Each row is a point on a landscape with many peaks, with its height.
A climber steps from a point to the highest of its 3 nearest points, and stops where none of them is higher. Distance is the straight distance between rows; heights are no part of it.
Z456: [121 108 102  87 164 154  94  65 142]  height 314
Z434: [125 113 175 115 133 145 165 137 134]  height 49
Z34: [167 130 148 109 151 138 150 146 143]  height 441
Z688: [122 121 140 186 109 100 132 131  74]  height 454
Z363: [151 154  82  75  99 165  92 112 171]  height 267
Z685: [ 97 129 122  87 147 127 134 116 144]  height 306
Z259: [190 157 148 144 126  84  87 149  96]  height 302
Z219: [110  98 138 209  97 127 155  99 122]  height 301
Z8: [201 167 122 127 142 105 132 151 110]  height 520
Z591: [ 55  90 135  84 152 159 116  87 138]  height 330
Z593: [169 133 149 128 136 130 142 149 110]  height 272
Z868: [188 108 171 125 118 140 105 154 143]  height 213
Z397: [ 92 124  93  87 173 123 102  91 132]  height 346
Z351: [170 156 127 128 152  95 154 157  98]  height 548
Z165: [176 127 168 120 131 138 129 144 130]  height 282
Z126: [ 56  99 133  99 147 144 140 114 136]  height 875
Z62: [ 34 132  88 148 151 130 127 143 128]  height 470
Z766: [129  87 195 170  74 161 126  89 139]  height 244
Z505: [157 167  73  77 115 144 105 115 161]  height 310
Z353: [123 147  86  81 147 123 103  93 141]  height 504
Z871: [114  95 173 150 113 169 175 121 132]  height 305
Z284: [220 129 110 113 113 148 118 161 167]  height 163
Z438: [157 141  69  89  89 183  70  94 130]  height 284
Z394: [129 171  51  93 152  95 113 118 129]  height 866
Z680: [ 97 100 112 209 123 129 166 131 117]  height 200
Z295: [145 109 186 116 122 167 150 137 146]  height 65
Z400: [132 127 146 149 132 114 155 149  96]  height 528
Z855: [105  95 125 220 100 101 120  82 133]  height 457
Z21: [188 150 151 145 120  92 102 149  94]  height 322
Z324: [108 110 143 211  92  92 111  90 128]  height 502
Z806: [ 51 112 118 127 135 134 157 131 134]  height 531
Z391: [113 134 150 197  72  95 104 105 112]  height 558
Z4: [123 151 103 100 151  97 147 144 130]  height 385
Z692: [149 166  97  91 148 111 150 141 138]  height 435
Z374: [121  98 176 161 107 154 160 120 115]  height 368
Z150: [ 61 138  92 122 160 101 134 152 115]  height 479
Z522: [142 116 183 150  98 137 111 126 111]  height 466
Z32: [113  94 168 183  90 147 145  95 121]  height 434
Z125: [ 78 115 140 122 130 145 172 135 130]  height 307
Z822: [132 127 155 176 102 109 126 132  91]  height 511
Z518: [185 122 147 106 129 150 130 154 166]  height 285
Z684: [123 164  81  85 158 108 119 118 134]  height 674
Z916: [137 135 125 158 142  88 154 159  86]  height 781
Z582: [115 155  98  87 162 116 130 121 137]  height 517
Z315: [ 50 124  82 194 145 138 163 154 145]  height 443
Z784: [ 97  97 150 179 104 154 174 111 125]  height 734
Z776: [163 111 192 140  95 131  90 145 130]  height 379
Z642: [154 146  56  94 124 164  83  86 121]  height 345
Z835: [161  97 189 122 111 160 119 141 138]  height 144
Z368: [181 158  97  88 126 135 129 149 167]  height 458
Z804: [172 172  88 101 149 103 149 143 128]  height 522
Z175: [ 88 149  84 119 163  89 140 154 108]  height 335
Z655: [156 152 174 153  92  94  85 141 103]  height 348
Z167: [152 120 155  91 138 169 148 142 164]  height 234
Z96: [211 116 136 118 119 142 105 156 155]  height 218
Z29: [ 87 118 117 158 129 124 165 156 110]  height 260
Z731: [ 74 119 102 100 163 114 109 108 124]  height 313
Z626: [102 138 122 136 141 109 167 150 105]  height 382
Z986: [109 123 130  77 142 150 125 102 165]  height 298
Z474: [185 160 126 109 144 126 142 145 140]  height 828
Z261: [129 114 174 177  83 120 118 109 116]  height 700
Z785: [ 51 118 111 128 145 111 144 136 125]  height 729
Z539: [171 145 107  84 129 149 132 137 175]  height 367
Z606: [196 142 159 135 111  94  71 148 119]  height 299
Z596: [107 111 134 186 113 125 159 136 106]  height 235
Z906: [ 92 137 118 105 146 112 157 139 125]  height 728
Z592: [130 121 167 171  93 122 121 121 103]  height 592
Z683: [ 73 106 131  72 151 147 115  98 155]  height 336
Z214: [145 164  56  92 128 132  91  78 125]  height 339
Z954: [160 126 178 147 101 123 107 131 106]  height 403
Z630: [134 135  73  89 138 158  89  75 121]  height 392
Z158: [ 93 141  64 109 167  90 103 129 109]  height 557
Z58: [112 126 119 145 142 106 169 163  94]  height 518
Z807: [ 45 125  90 150 157 110 142 162 125]  height 530
Z370: [143  89 205 152  89 175 122 122 141]  height 114
Z212: [170 137 113  84 121 156 136 138 185]  height 344
Z604: [ 25 104 104 135 156 136 111 124 124]  height 420
Z794: [157 135 157 148 126 106 121 142  91]  height 381
Z239: [131 145 104  70 145 150 103  96 169]  height 402
Z282: [109 124 135 131 137 118 176 146 115]  height 319
Z771: [184 123 176 132 100 113  80 149 128]  height 340

Two climbers start at each pair of points below. Name the first point that both come to, or write -.
Z324, Z688 => Z261
Z214, Z363 => Z353
Z397, Z582 => Z684
Z642, Z239 => Z353
Z505, Z438 => -
Z284, Z692 => Z474

For each start below, name the point where the climber stops.
Z456 => Z394
Z315 => Z785
Z539 => Z474
Z606 => Z261
Z822 => Z261
Z370 => Z261
Z212 => Z474
Z655 => Z261
